Points on a hilly landscape, in no order, each with its height.
A ball rolls from a point to the lowest of its 2 nearest points, and stops where none of them is lower. Distance is the straight distance between rows; heights are no part of it.
Nibi (h 3.81): [154 129  94 166 131 128  77 101 133 128  98 131 134 148 133 110 134 133
  89 121 146 112 130 161 123 123 113 113 153 135 116 140 133 148 118  80
 138 143 132 172 119  82 147]
Turi (h 5.67): [132 109 121 129  65  81 118  88 126 117 165 129 151 150 130 105 147  78
 170 201 147 131  86  95 129 154 141 125 168 151 144  48 135  96 167 164
 107  86 154 148 120  74 117]
koges (h 6.14): [ 83 146 185 122 127 127 138 137 134 158 112 132 149 139 129  83 152 121
 137 124 151 124  80 117 125 129 109 150 138 136 107 112 148 118 138  71
  94 147 166 109 152 114 107]
roku (h 6.96): [ 82 118 164  98  97  67 167 112  96 142 152 131 120 134 103  56 135 118
 143 151 138 160 106 101 115 107 137 173  77  88 115 116 119 121 139 149
 104 142 164 137 114 165 135]
bom (h 3.13): [121 154 140 113 110 113 115 136  92 125 139 101 102 139 134 117 128 148
 129 125  84 120 107 127 154 114 154 118 154  86  89 164 151 132 128 144
 110 142 136 136  99 155 148]
pakor (h 4.56): [160 151  94 104 194 180 109 172 129 169 146  96 125 173  57 113  70 130
 161 101  85 100 125 187 144 123  83 175 192 120  24 194 142 141  99  80
 127 108  88 172  80 114 117]
zeza (h 2.12): [145 150 121 148 124  86 153 186  65 114 142 131 126  59 184 162 102 126
 144 124 102 162 155 128 146 138 142  61  98 150 151  75  68  98  97 170
 147 127 141 130 124 127 191]
lale (h 4.58): [133 114 132 112  94  84 114  61  69  91 155 149 103 146 113 129  97 106
 132 161 116 141  87  96 159 114 143 153 144  92 158 135 144 100 165 158
 133 125 165 162 143 177 142]
kubif (h 7.03): [132  93 126 122  70 161 119 122 164 116 113 150 136 194 150 172 140 148
 158 163 155 105  90 160 148 133  99 132 168 126 156 180 145 141 165 139
 141 111 127 109 173 103  45]
zud (h 4.69): [112 141 107  92 191 171 125 116 166 182 114 130 133 122 118 142 166 135
 104  70 165 136 180 100 107 140 100 135  64 136 108 100 113 130 103 127
 139 131  76  93 156  93 144]
Dizoz (h 6.40): [116 157 165 159 118 106 189 173 120 103 128 111 118  94 123  69 160 126
 124 128 117 145 107 112  88 121 168 142  92 142 133 137  95 148 125 127
 109 163 140 123 125 139 162]
zoki (h 4.16): [123 164 133 101 156 168 139 145 167 162 120 142 147 124 151 182 144 170
 123 101 145 152 167 101 121 127  96  99  95 139 118  96 120 114 128 135
 159 111 118  68 162 112 118]
Vab (h 3.75): [109 137 161 168 154  74 144 126  92 123 126 144 141  35 168 116 131  88
 130 112 161 108 171  92 140 162 116 105  69 188 179  73  89 118 131 122
 137 128 157  95 170 111 164]
med (h 4.35): [112 101 140 136 139  55 109  64  84 133 139 118 115  96 131  84 111  76
  98 138 158  98 138  92 126 125 135 142  97 127 162  64 140 109 129  98
  90 150 165 131 102 162 154]
zeluv (h 3.18): [136 117 122 147 109  94 147 103 123 141 119 126 143 111 128 115 151 101
 107 138 207 108 155  69 125  92 101 120  91 173 180  73 128 123 122 143
 110 123 164  86 123 131 122]
vikur (h 3.64): [113 155 151 125 163 124 114 135  85 152 122  73 119 146 127 102 111 110
 108 106 111 112  90 130 119 137 103 160 154 119  73 151 149 131 112  54
 104 143 157 147  98 160 149]
pubip (h 4.93): [135 122 161 156 119 109 169 126 126  99 103 145 139  88 173 111 170  86
 148 125 113 135 131 139 111 118 149 117 108 145 177 118 100 156 130 165
 150 104 150 125 166  74 140]
somut (h 2.32): [147 110 118 129 167 135 117 114 130 172 102 122 118 141  94  93 125 124
  80 100 165 134 135 133  69 116 100 153  96 139  92 139 120 157  68  94
 103 130 118 151 102 128 152]
Zozul (h 4.21): [107 110 103  95 131 123 109  87 129 124 145 125  99 190  88  92  96 137
 117 129 136  97 113 131 159 111 121 173 122  70  83 197 162 118 123  87
  98 191  96 155  92 192 118]
teb (h 5.82): [ 70 145 209 146 119 100 167 130 140 135 128 152 142 106 163  92 177 115
 160 122 167 109 100 105 132 150 139 143 119 146 151  92 129 121 153  89
  95 130 176  72 180 111 106]
sot (h 2.29): [140 108  69 115 101 125 117  96 143 157 115 133 136 152  75 110 153 141
 102 123 188 116 159 105 126  98 142 136 102 109 111  96 133 124 115 156
 108 128 111 134  89 114 129]
kif (h 6.44): [ 80 125 142  87 126 119 128 106 118 176 117 121 147 170 108  96 140 112
 126 120 183 109 100  74 122 130  78 171  95 135 107 127 147 112 127 109
  96 151 145 115 137 107  98]
Logu (h 4.03): [146 123 137 173 123  62  70  92  63 114 109 123 128 107 171 137 126 104
 116 142 113 125 113 114 133 113  97  91 159 163 171 106  99 108 127 110
 125 124 202 187 119 112 177]
duvu (h 4.06): [112 122 138 139 147  72 124 100  61 138 134 127 129  58 147 116 132  79
 111 114 166 110 170 100 146 136 125 117  72 152 150  42  99 117 117 122
 107 119 155 109 133 127 174]
zosa (h 1.80): [102 139 119 109 165 172 147 160 149 139 121  90 128 139 133 164 108 145
 107  82 117 105 127 142 125 154 121 138 115 122  68 150 136 130 115  66
 127 131  94  83 127 173 103]
Vun (h 3.76): [177 128  91 123 114 176 124 108 125 126 120 146 116 172  56 129 111 127
 101 135 112 146 118 160 160  82 133 158 156  67 104 153 144 127 117 107
 136  83 124 188 107 148 125]
medi (h 6.89): [142 100 160 164  64 159 125 134 172 103 109 138 144 170 163 155 139 134
 162 178 123 113  74 163  99 123  99 108 187 146 156 174 151 152 145 117
 125 107 151 132 163  94  69]
zem (h 5.59): [151 135 151 113 102 183  93 138 162 136 138 158 137 160  55 118 108 178
 152 137 112 140 146 170 184  90 157 151 182  42  88 132 179 107 130 115
  94 108 101 145  89 133  91]
lal (h 6.11): [138 138 185 174 109  94 131  94  99  93 129 112 128  94 144 115 134 115
 140 164  52 128 101 163 136  89 154 125 191  85 133 114 123 133 168 101
 112  87 179 171 124 131 143]
natik (h 7.50): [119 140 190 133 140  64 134 108 114 140 165 148 121  61 104  75 135 138
 124 150 116 129 168  79 137  92 188 110 104 118 183  49  89  88 142 148
  89 140 126 111  87 154 136]
todul (h 2.54): [ 83 142 136  98 136 119 122 118 107 133 118 112 124 133 121 146 113 140
 119 108 129 129 115 114 148 150 119 146 118 115  87 123 129 108 145 111
 117 125 125  98 130 172  84]
kab (h 2.38): [152 102  96 116 168 125  93 128 101 138 134 130 105 124 170 173 117 120
 109 106 116 171 138 108 113 166  90  77 109 166 140 131 120 128  76 180
 165 110 113 144 111 123 173]
lobag (h 1.66): [126  98  58 106 101 157  99 135 180 140 118 115 136 158  72 142 116 159
 124 113 149 116 134 138 106 129 167 142 128 113 100 123 151 122 126 177
 129 152  73 117 103 110 120]
vezil (h 5.90): [145 136 127 125 122 155  81 112 147 129 134 151 136 149  82 101 103 147
 120 130 119 135 138 146 157 105 168 123 166  74 101  88 189 110 105 105
  95 108 100 156  80 123 141]
pigir (h 7.72): [125 119  85 116 169 120  86  65 141 141 107 146 123 163 130 129 124 120
  81 121 179  89 164 130 161 122  98 139 116 134 136 141 135 120 126  77
 124 138 113 132 127 133  75]
Kotep (h 2.07): [104  82  54 104 128 198 118 141 172 153 105 130 169 155 140 161 183 103
 141 108 169 132 143 149 104 156  96 121 109 161 132  96 147 128 125 181
 157 106  99 111 157  38 113]
nez (h 5.28): [127 175 156 136 183 131 142 146 129 132 148 103 104  72 123 127 119 168
  99  99  69 146 165 114 100 130 168 103 132 130 106 117 101 139 124 105
 135 136 104 104 104 196 154]
nelem (h 3.31): [135 107 106 130 136 154 135 125 124 107 125 109 107 190 129 100 129  84
 112 136 136 124  77 152 142 148  79 165 144 139 126 252 145 158 114  75
 157 160 137 186 152 144 122]
fen (h 6.43): [126 134 175 144 106 182 181 211 143 117 121  94 147 155 127 147 152 141
 159 128 116 127  58 143  86 136 102 125 162 154 101 172 161 150 113 124
 122 129 160  90 153 122 118]
Repom (h 3.66): [119  96 140 161 117 113 162 127 146  97 106 126 143  99 141 121 120 109
 107 135 167 108 125  95  87 129 123 120  82 181 183 108 126 137 122 134
 125 160 142  89 140 141 128]
fel (h 6.31): [151 154 140 141 108 148 120 120 128 115 127 123 139 120 148 152 131 140
 149 149  67 144 103 159 142 101 144 112 182  84 106  84 137 125 139 115
 123  66 139 160 128  89 141]
taba (h 7.64): [123 120 128 134  67  74 149  95 127  85 156 145 109  96 113 139 127 118
 148 160 150  98 152  90 129 128 160 143  98 119 176  92 110 120 179 200
 129 132 119  73 138 149 103]
libu (h 5.42): [165 131  73 142 177 151 111 150 140 122 125  86 108 142 130 147 104 121
  96  97  92 131 124 175  85 143 130 116 164 147  86 178 147 153  88 112
 157 122 102 151  93 155 159]
bevu (h 4.95): [164 115  88  96 138 186  96 130 140 155 132 153 128 203  34 121  43 146
 141 142 131  74 122 162 209  93  92 192 170  73  96 214 154 121  99  73
 108 152  77 191  98 143 106]
munit (h 4.62): [144 103  69  92 148 150 101 120 133 143 133 121  97 204  70 101  86 126
 124 126 147  71 117 161 172 116  88 198 129  81  73 225 148 130  91  73
 106 186  67 182  92 157 129]
vasig (h 5.12): [134  86 112 130 101 133 115  89 166 117 122 123 141 174 119  85 124  90
 116 158 162 103 105 130  93 137 105 151 118 130 156 187 176 162 128 123
 131 178 123 156 136  98 130]
Giv (h 5.81): [118 156 156 137 155 109 130 133 121 103 143  98 102 103 130 126 101 148
 115 130  98 132 114  75  86 154 149 114 125 166 134 149 101 134 136 129
 112 175 119 106 117 195 150]
risav (h 4.78): [101 152 172 125 149 110 144 140 116 144 152 132 112  78 112 101 146 159
 100 106  73 151 161 139 134 117 178 130 124  84 102 101 107 126 136 127
 108  96 112 123  99 165 128]
doro (h 3.34): [163 121  84 118 142 170 133 118 128 125 106 138  95 174  74 138 120 135
  81 115 142 143 137 141 154 101 119 163 115  91 127 193 123 135 112 106
 148 121 105 164 123 171 120]
zibut (h 3.17): [112 137 149 118 177 194 165 174 186 135 101 138 150 121 129 124 180 136
 143  63 115 138 120 151  70 136 134 139 125 156 129 133 133 150 129 130
 155 140 108  80 188  84 129]
mava (h 3.33): [ 89 153 122 104 147 108 117 111 121 166 133 117 131  98 127 147 123 162
 115 109 167 109 158  54 131 136 115 116  95 143 131  76 101 104 153 130
  93 144 122  65 133 157 124]
vunu (h 1.67): [108  83  70  89 128 223  93 187 180 143 110 127 165 172 118 178 141 129
 152 129 143 153 122 167  85 177  98 120 151 166 128 114 162 104 142 175
 167 118  85 126 143  53 100]
vabuv (h 3.11): [123 105 150 175  77  78 140 155  88  76 130 135 133 104 183 131 145  85
 170 178 154 139  83 101 139 167 106  99 127 182 202 101  99 109 137 168
 133 130 183 149 151  92 142]
mame (h 4.15): [140 176 125 124 166 153 123 159 120 138 143  74 120 146  99 125 110 140
 129 104  74 105 104 164 133 127 116 136 182 109  44 180 157 144 129  85
 129 116 121 141  84 140 125]
zuv (h 6.19): [100 141 133 131 175 104 168 162 112 152 150 127 132  14 191 137 118 138
 146 104  80 128 186 131 100 178 194  77  86 160 143 116  62 156 110 158
 151 137  97  94 148 135 198]
sifo (h 3.85): [105 133 153 125 135 166 187 158 170 143 114 151 150  81 151 146 183 137
 151  92 123 129 139 145  86 132 156 120 104 149 157 107 108 155 145 168
 157 117 120  61 197  75 124]
memum (h 5.20): [178 146 134 131 118 204  96 152 155 123 139 138 130 174  78 110  94 156
 173 127  89 123 141 185 190  87 124 149 199  71  85 205 184 146 121  95
  99 109  95 174 103 133 108]
lamuf (h 4.24): [107 179 146 117 154 135 143 143 156 144 137 148 122  89 127 130 168 180
 107 101 121 171 201 137 136 115 169 120  95  82 110  70 103 109 138 108
 139 104 105 103 118 142 122]
fepib (h 7.43): [116 103 163 141  46  51 178 129 110 109 150 148 126  86 151 123 137 109
 183 177 141 113 115 120 127 113 141 138  93 125 184 105 102 121 163 189
 120 136 168  88 144 134 123]
katos (h 4.88): [129  99 142 142 113 100 129  80 140  94 132 114 121 137 131  93 100  86
 107 154 109 116 101 128 112 126 132 155 125  92 147 184 166 150 136 115
 139 166 144 160 125 160 151]
moku (h 3.74): [134 103 123 164 130  68  95  80 101 107 106 128 129 123 133 113 114  94
  89 153 154 119 110  91 102 154  95 120 126 185 170 130 106 136 140 133
 151 145 171 167 135 114 151]
gato (h 3.19): [105 127 165 141 143  91 104 109  75 128 123  94 123 128 142  99 109  92
 119 125 105 119  94 134 128 118 125 160 158 114 129 117 160 109 137  52
  93 149 199 160 110 189 142]
sor (h 1.64): [134 114 144 125 144  95 142 118  82 173 114 111 119 111 106  90 134 125
 100 116 134 154 128 103  94 101 125 134  91 129 110 110  96 139  83 135
 106 119 148 146  89 145 174]
vabeb (h 4.28): [139 114 164 135  82  91 128 111  99  90 133 129 118 127 130 127 110 112
 139 175 110 145  77  99 114 134 131 134 140 143 163 136 126 127 152 165
 133 137 164 140 142 137 128]
lur (h 5.19): [114 164 180 144 117 140 141 150 166 114 132 148 145 102 208 176 177 144
 162 130 117 126 137 158 138 146 152  92 144 117 138  88 134 133 140 127
 140  95 138  76 181  68 111]
ked (h 4.45): [102 134 175 140 136 133 194 187 137 122 135 134 148  56 186 140 167 109
 163 108  90 128 120 140  92 157 164 116 109 161 156 120  92 162 134 173
 145 118 133  80 188  92 153]
demus (h 4.11): [155 131 141 122  81 160 143 110 126 118 144 136 110 174  52 110 124 134
 127 164  95 139  94 159 166  88 139 179 185  56 108 191 144 123 153  92
 120 106 142 182 117 177 101]
veger (h 5.52): [123  78 103 129  72  70 106  65 133 126 159 134 146 170 137  89 140  82
 145 194 178 114 102  96 122 139 112 113 155 161 151 115 162 126 153 156
 121 132 164 155 108  99 108]
Nezud (h 3.15): [152 169 114 132 133 166  95 127 164 149  96 153 148 163 129 137 155 162
 115 129 173 139 160 124 135  97  86 112 139 133 139 106 138 118 132  97
 139 119 135 122 138  73 103]
genal (h 7.18): [109  91 127 129  75 121 127 123 144  94 132 144 114 150 163 177 155 147
 145 160 160 120 114 148 135 173 129 121 140 143 158 137 133 128 169 157
 152 124 125  78 165 121  52]
Suniz (h 6.10): [151 127  81 117 142 142  57  89 170 143 144 166 141 157  63 117  92 140
 123 121 151 139 152 126 135 128 165 114 165 112  79  72 173 109 114 136
 126 114  80 153  78  95 141]
donop (h 5.78): [129 130 108 126 171 168 154 174 150 156 120  83 128 112 130 120 138 131
 113  78  99 130 136 148  61 137 144 118 122 155  89 175 132 172  91 126
 137 130  99 106 113 151 156]
tup (h 7.34): [127  76  84 129  92 112 110  78 134 109 132 152 127 168 147 145 145 103
 107 161 196 105 131 109 154 162 103 128 131 166 178 141 148 129 159 151
 155 119 136 118 144 133  52]
zug (h 3.44): [118 146  81  97 206 196 157 172 173 151 105 110 137 179 105 168 125 152
 128  63 123 104 151 160 129 118  73 178 118 131  73 209 110 135 113  94
 156 139  69 107 140 145  85]
Les (h 1.09): [118  89  62 102 115 184 116 162 188 143 110 110 157 158  99 185 122 165
 128 114 149 127 135 137  75 153 133 123 136 155 113 120 143 107 138 165
 153 130  87 105 123 112  90]
vegim (h 2.71): [157 153 117 148 129 167 108 142 163 105  94 150 142 156 134 155 146 157
 123 144 147 142 118 124 103 132 100 106 154 158 170 137 136 130 144 127
 160 131 130 130 165  64 105]
Vef (h 1.11): [116 157 153 136 100  95 160 192  70 138 139 125 132  76 168 157 128 148
 164 121 140 139 134  91 162 123 136  86  88 145 149  72  79  87 118 169
  95 142 153  81 139 145 162]
Zaf (h 4.26): [147 129 119 153  98  73 100 105  71 134 119 146 132 110 163 110 159 115
 130 148 141 138 136 125 162  87 142  92 131 144 163  74  93 116 122 145
 106 115 180 171 118  94 165]
moza (h 5.80): [132 130 167 149  82  92 118  91 135 120 138 127 150 115 127  94 131  98
 169 193 111 128  85 123 123 123 166 130 182 105 147  39 137 113 162 125
  92  80 160 147 118  82 126]
gul (h 1.87): [123 172 134 143 136 129 154 163  92 109 143 109 114  91 198 179 150 145
 131  92  86 125 157 139 165 130 134  92 118 104 113 137 138 144 129 148
 156 110 140  93 142 137 165]
Gat (h 3.04): [ 78 141 116 114 129 120 145 145 116 155 138 118 128  75 151 168 138 179
 148 106 157 134 178  55 127 156 134  84  65 157 135  93  72 110 135 169
 113 142  93  53 147 159 146]
ziz (h 5.77): [122 152 119 131 166 128 149 158 148 131 143 106 114  65 181 160 126 161
 127  92  85 140 190 139  83 133 160  74 104 154 130 142 101 156 112 153
 153 127  94  90 126 172 163]
fes (h 2.17): [ 90 161 124 115 130  94 138 158  74 153 151 121 116  54 167 159 125 180
 143 103 126 140 169  79 163 139 152  77  84 142 125  81  58  92 122 166
 101 136 122  84 127 181 179]
Raf (h 3.42): [124 108 156 183 124  62 121 117  99 106 116 134 155  81 179 123 129  70
 127 142 159 122 137  85 130 161 101  99 105 202 188  99  87 122 128 139
 142 135 177 134 148  91 160]
dito (h 6.84): [110 149 156 172 150  80 189 177  88 110 136 114 107  47 149  74 136 122
 125 111 112 139 147 104 110 122 170 116  70 157 151 122  65 135  97 128
 102 161 130 119 120 181 196]
tid (h 6.28): [120 126  98  98 141 135  90 106 167 153 150 139 139 119  88 110 103 134
 120 115 141 144 152 108 116 167 199 115 124 129  86  57 155 115 113 149
 117 131  67 119  91 104 145]
gitig (h 4.79): [127 176 163 124 150 167 147 157 198 129 121 153 135 125 118 138 153 182
 122 113 120 148 175 165 134 103 145 129 132  92 107 107 134 134 144  82
 146 118  97  92 129 126  79]
tofe (h 4.82): [182 125 117 113 125 202 104 131 143 136 162 158 125 188  31 107  44 143
 166 164  85  84 116 193 217  75 107 182 215  73 108 228 166 140 128  71
 110 139  95 202  99 142 103]
Mepag (h 3.37): [124 129 138 107 115 123 147 167 121 115 133 146 129 103 173 183 139 146
 158 128 117 165 142 104 126 143 125  98  99 154 159 119 105 129 129 214
 159 108 123  79 155 127 120]
vereg (h 4.12): [156 141 101 120 145 185 158 166 152 109 124  97 116 175 101 145 134 129
 134 117  86  97 117 193 133 119 110 166 166 123  91 240 138 155 145  99
 169 135 110 139 135 141  75]
valur (h 5.16): [172 125  80 131 201 162  99 128 154 153 113 125 108 154  85 128  92 123
  88 102 118 133 145 190  82 123 104 151 154 135  80 170 130 157  82  78
 162 116  82 172  98 122 140]
maro (h 1.32): [131 138 160 139 123 117 127 118 136 118 103 134 125 144 117 122 114 155
 108 143 144 117 114 101 103  96 104 137 143 137 155 161 138 131 151 109
 116 154 153 114 129 156  87]
tep (h 2.56): [138 158 140 138 131 107 126 130  62 109 134  91 109 109 175 135 141 106
 121 110  73 123 116 137 160 125 130 123 141  96 106 142 139 143 125 130
 130 107 147 140 123 138 178]
fadi (h 6.49): [102 131 125 111 125 127 121 133 144 133 142 118 139 100 132 124 123 130
 129 126 114 140 118 115 113 175 191 105 116 137 109  83 141 137 116 145
 118 139  88 118 120 107 148]
Keb (h 6.12): [124 137 145 144 129 161 164 191 143 140 117  72 150 127 135 122 132 126
 135 108  93 127  87 141  70 140 131 117 148 161 101 180 156 164 102 127
 123 139 136 113 120 118 159]
Biga (h 2.15): [158 148 112 142 111 159 102 134 168  89 103 149 120 168 102 147 118 167
 106 153 143 141 116 119 109 130 134 125 151 149 156 160 136 127 149 126
 141 171 122 130 140 127  93]
mib (h 2.91): [138 119 102 149 141 171  87 139 140  90 106 118 137 181 154 132 131  95
 120 129 126 123  81 164 145 170  88 132 171 145 125 203 156 149 121  84
 150 150 112 187 148  90 118]
vego (h 5.51): [ 91 119 188 153  95 115 165 135 140  99 132 146 136 107 194 146 178 111
 183 139 145 107  97 128 126 161 132 130 130 145 167 104 129 134 158 150
 134 114 158  61 193  87  97]
nom (h 0.71): [143 145 128 107 176 118 152 147  97 179 136 121 113  87 111 126 132 145
 100  89 107 177 162 112 110 118 141 114  92 125  84  91  84 125  76 145
 125  90 124 139  91 166 178]
Zed (h 3.12): [ 90 133 144 107 107  87 130 119  74 128 137 129 110  98 131 156 119 153
 137 122 129 141 131 105 153 130 153 134 116 107 117  81 106  96 154 155
 114 106 158  93 128 196 103]
Demil (h 7.19): [114 134 154 147 130  49 163 142  79 138 150 143 107  48 125  72 118 134
 138 126 119 138 168 103 132 105 174 106  72 142 166  90  45 100 109 163
  83 159 137 130  96 163 175]
bok (h 4.05): [138 130 104 147 118  93  81  65 114 136 110 146 125 134 131 106 141 121
 107 137 142 125 139 144 153 100 145 111 153 112 131  89 134 132 144 106
 124 110 156 171 116  98 125]
vov (h 5.21): [135 129 145 138 138 104 157 135  97 124 121 144 126  78 171 111 153  98
 120 109 114 146 162 123 130 102 149 108  78 125 157 114 102 154  97 176
 136 107 126 132 132 104 172]
fizep (h 4.47): [175 123 143 125  86 197 123 101 143 135 154 151 127 178  34  97  84 134
 144 196  88  97  85 189 185  78 113 183 218  60 125 207 155 131 156  54
 112 113 132 207 142 145  95]
pina (h 2.70): [131 142 117 131 131  72 150 174  71 152 182 161 143  23 189 162  97 129
 172 134 137 148 203 119 184 141 131  45  71 175 158  36  53  67 108 178
 143 128 137 105 143 117 186]
Nogam (h 2.48): [118 106 103 101 170 202 130 136 202 174  95 137 170 148 121 138 171 128
 132  79 154 113 149 143  78 122 101 127 118 154 128 122 147 137 120 147
 142 126 100  90 168  33 116]
kez (h 2.16): [134 126 157 125 135 141 114 107 164 125 123 146 124 176  73  95  79 148
 112 152 129 106 117 127 129  96 120 159 160 104 128 169 160 117 146  61
 107 160 130 152 109 156  74]
kib (h 2.52): [152  87  51 119 165 198  72 130 137 108 105 134 126 198 120 139 104  97
 109 130 139 124  99 170 150 189  82 150 156 154 131 188 157 134  98  94
 163 143  73 201 133  84 117]
nug (h 4.89): [152 135  80  91 202 193 110 156 169 171 120 114 134 155  94 166  82 142
 131  90 100 126 158 194 103 127  70 156 150 126  44 152 133 141  99  85
 163 112  81 153  94 105 113]
vis (h 7.20): [ 94 121 172 125  61  88 177 129 121 132 134 137 134 125 121  90 156 129
 153 155 125 134  93 134 107 101 145 163 111  88 132 116 113 135 152 150
 106 119 166 109 134 140 113]
Zibo (h 3.53): [156 151  77 132 141 162  73 111 143 149  97 148 139 171  95 127 126 158
  88 122 168 118 154 147 152  97  96 127 149 120 101 105 148 128 117  82
 119 130 116 159 107  76 126]
soni (h 2.72): [107 113 158 130 123 110  97  91 124 126 134 120 129 166  89  68  91 111
 116 166 129 106  94 152 126  98 118 181 170  77 126 142 185 107 140  43
  88 165 176 179 104 168 114]
duga (h 4.85): [147 101  87 111 120 110 109  71  76 100 136 145  87 149 106 150 107 103
 107 125 126 140 100 110 156 143 135 140 116  93 130 141 129 121 110 174
 150 117 119 163 121 151 162]
risi (h 3.63): [157 168 130 133 132 136 114 122 138 130 116 144 147 124 164 162 134 142
 116 127 141 153 168 108 143 103 107  83 104 128 153  64 139 111 125 135
 148 109 152 120 130 110 144]
vul (h 7.77): [119 132 143 118 130  91 149  98 138 121 152 136 107  74  88 114 127 138
 114 138 119 124 177  75 121 119 181 134  92 105 162  72  88 109 157 187
 109 126  92  90 106 163 123]
fom (h 4.86): [139 158 157 132 125 156 127 137 172  94 117 147 127 131 166 145 162 147
 142 123 114 153 143 175 154 137 161 104 144 114 123 126 150 143 139 101
 143 106 116 110 149 107  86]
tagor (h 5.33): [133  87 150 124  87  93 133  89 167 116 141 129 154 156 134  77 133  84
 144 186 163 126  94  88  91 131 106 130 120 149 182 152 168 150 145 164
 121 162 148 131 134  97 123]
Talo (h 1.73): [160 137 122 109 163 124 139 158 106 141 140 117 121  94 144 157 105 121
 126 107  78 183 129 115  99 148 149  96 113 154 114 114 106 136  84 173
 160 101 118 137 110 140 190]
Rukub (h 2.11): [144 105  48 108 145 205  88 160 155 121 102 126 140 176 115 149 123 133
 129 114 134 141 127 181 121 156 102 133 143 141  95 146 146 128 117 126
 157 125  78 164 141  63 118]
bote (h 3.72): [129 115  98 101  86 130 102 102  99 110 147 124  97 201 107 137  95 146
 129 138 112 117  69 121 155 127 131 140 158  82  99 201 167 120 131 148
 122 167 118 158 108 166 134]
Fon (h 6.71): [104  94 185 163  92 147 162 164 152 106 112 118 158 142 170 160 136 130
 149 144 128 116  66 124  86 139 100 106 153 170 158 149 151 142 130 126
 130 132 170  95 150 117  97]
Daso (h 3.67): [111 151 150 107 118 113 144 136 142 146 137 143 133  89 125 177 145 185
 144 124 128 163 179 115 154 108 155 121 114  90 113  55  97  89 155 148
 123  82 139  81 138 165  93]
Faf (h 3.71): [152 131  87 136 167 164 145 133 136  99 127  75  94 174 121 131 124  84
 109 105 102  90 106 168 118 149 101 161 147 129 113 248 137 158 123  96
 168 150 108 148 129 149 123]
zam (h 2.69): [123 103 132 157  99  80 150 182  59 111 143 140 133  63 178 158 117 111
 156 149 142 148 118 106 146 182 123  72 102 197 186  73  62  92 127 186
 151 128 142 118 137 104 155]
pas (h 3.91): [137 118 146 135  99 110 161 151 100  75 140 135 104 108 144 174 123 134
 148 147 101 153 105 127 120 154 140 118 130 154 156 145 110 137 157 187
 159 121 140 109 159 156 109]
seb (h 5.10): [150 128 125 117 122 105 121  90  93  98 129 146  94 115 133 114 136 112
 113 119 118 146 149 115 161 112 167 122  92  97 151 155 116 141 123 170
 132 120 115 150 137 150 148]
Luze (h 7.52): [103 111  95 128 114  85 102  74 103 126 120 159 124 152 148 110 151 119
 113 135 214 114 151 105 156 127 112 129 109 157 147 110 129 116 158  96
 110 138 162 120 140 163  69]
lim (h 2.73): [143 135  76 110 191 176 138 129 146 146  92 126 102 170  91 155 125 153
  89  83 148 121 168 132 140 105  87 179  88  97  90 185  99 127 104  96
 133 130  74 134 124 165 100]
Sem (h 4.55): [147 139 116 130 122 165 140 160 143  84 120 109 124 148 151 161 142 134
 137 117  91 140 115 183 145 138 139 118 157 119 101 172 153 155 134 114
 154 113 118 129 151 135  95]
niv (h 5.96): [120 129 226 172  85  84 145 118 131  94 129 120 149  89 164 101 144 102
 163 174  79 123  93 142 120 107 160 128 161  96 158  88 127 129 149 106
  88  93 190 150 141 102 137]
Mepob (h 4.64): [131 113 149 137 153  81 118  74 113 106 137 116 106 106 113  86  86  84
  91 132 116 126 103 102 101 147 155 162 107 113 141 120 133 132 131 118
 128 152 132 158 111 141 169]
nemiv (h 1.06): [110 151 106 119 163 157 130 142 127 124 125  96 111 125 183 186 131 150
 104  77 110 122 157 143 138 158 111 104 109 112  91 136 143 137 114 110
 156 135 105  90 141 153 143]
kefez (h 6.72): [ 83 108 150  73 103  98 130  94 131 167 149 114 140 160  78  75 128 122
 131 145 152 144 112  88 130 119 119 187  94  84  86 109 150 105 138 133
  83 148 145 140 105 146 102]
Vepi (h 2.75): [139 108 105 128  80 106 125  96 127 157 119 119 155 142 113 106 153 105
 122 152 182 104 140  89 141  95 132 131 113 128 147  70 139 125 135 154
  96 107 154 118  98 108 111]
tenat (h 2.83): [139 101 112 111 130 127 103 134 125 148 134 146 140 127 185 178 134 129
 140 128 120 172 140 100 120 141  94  73 114 174 162 119 120 127 108 203
 164  93 119 119 136  93 122]

For each start below, name the point where the ball stops.
Suniz | lim
tup | maro
bevu | nemiv
duga | nom
vis | Les
lur | Les
donop | maro
bok | maro
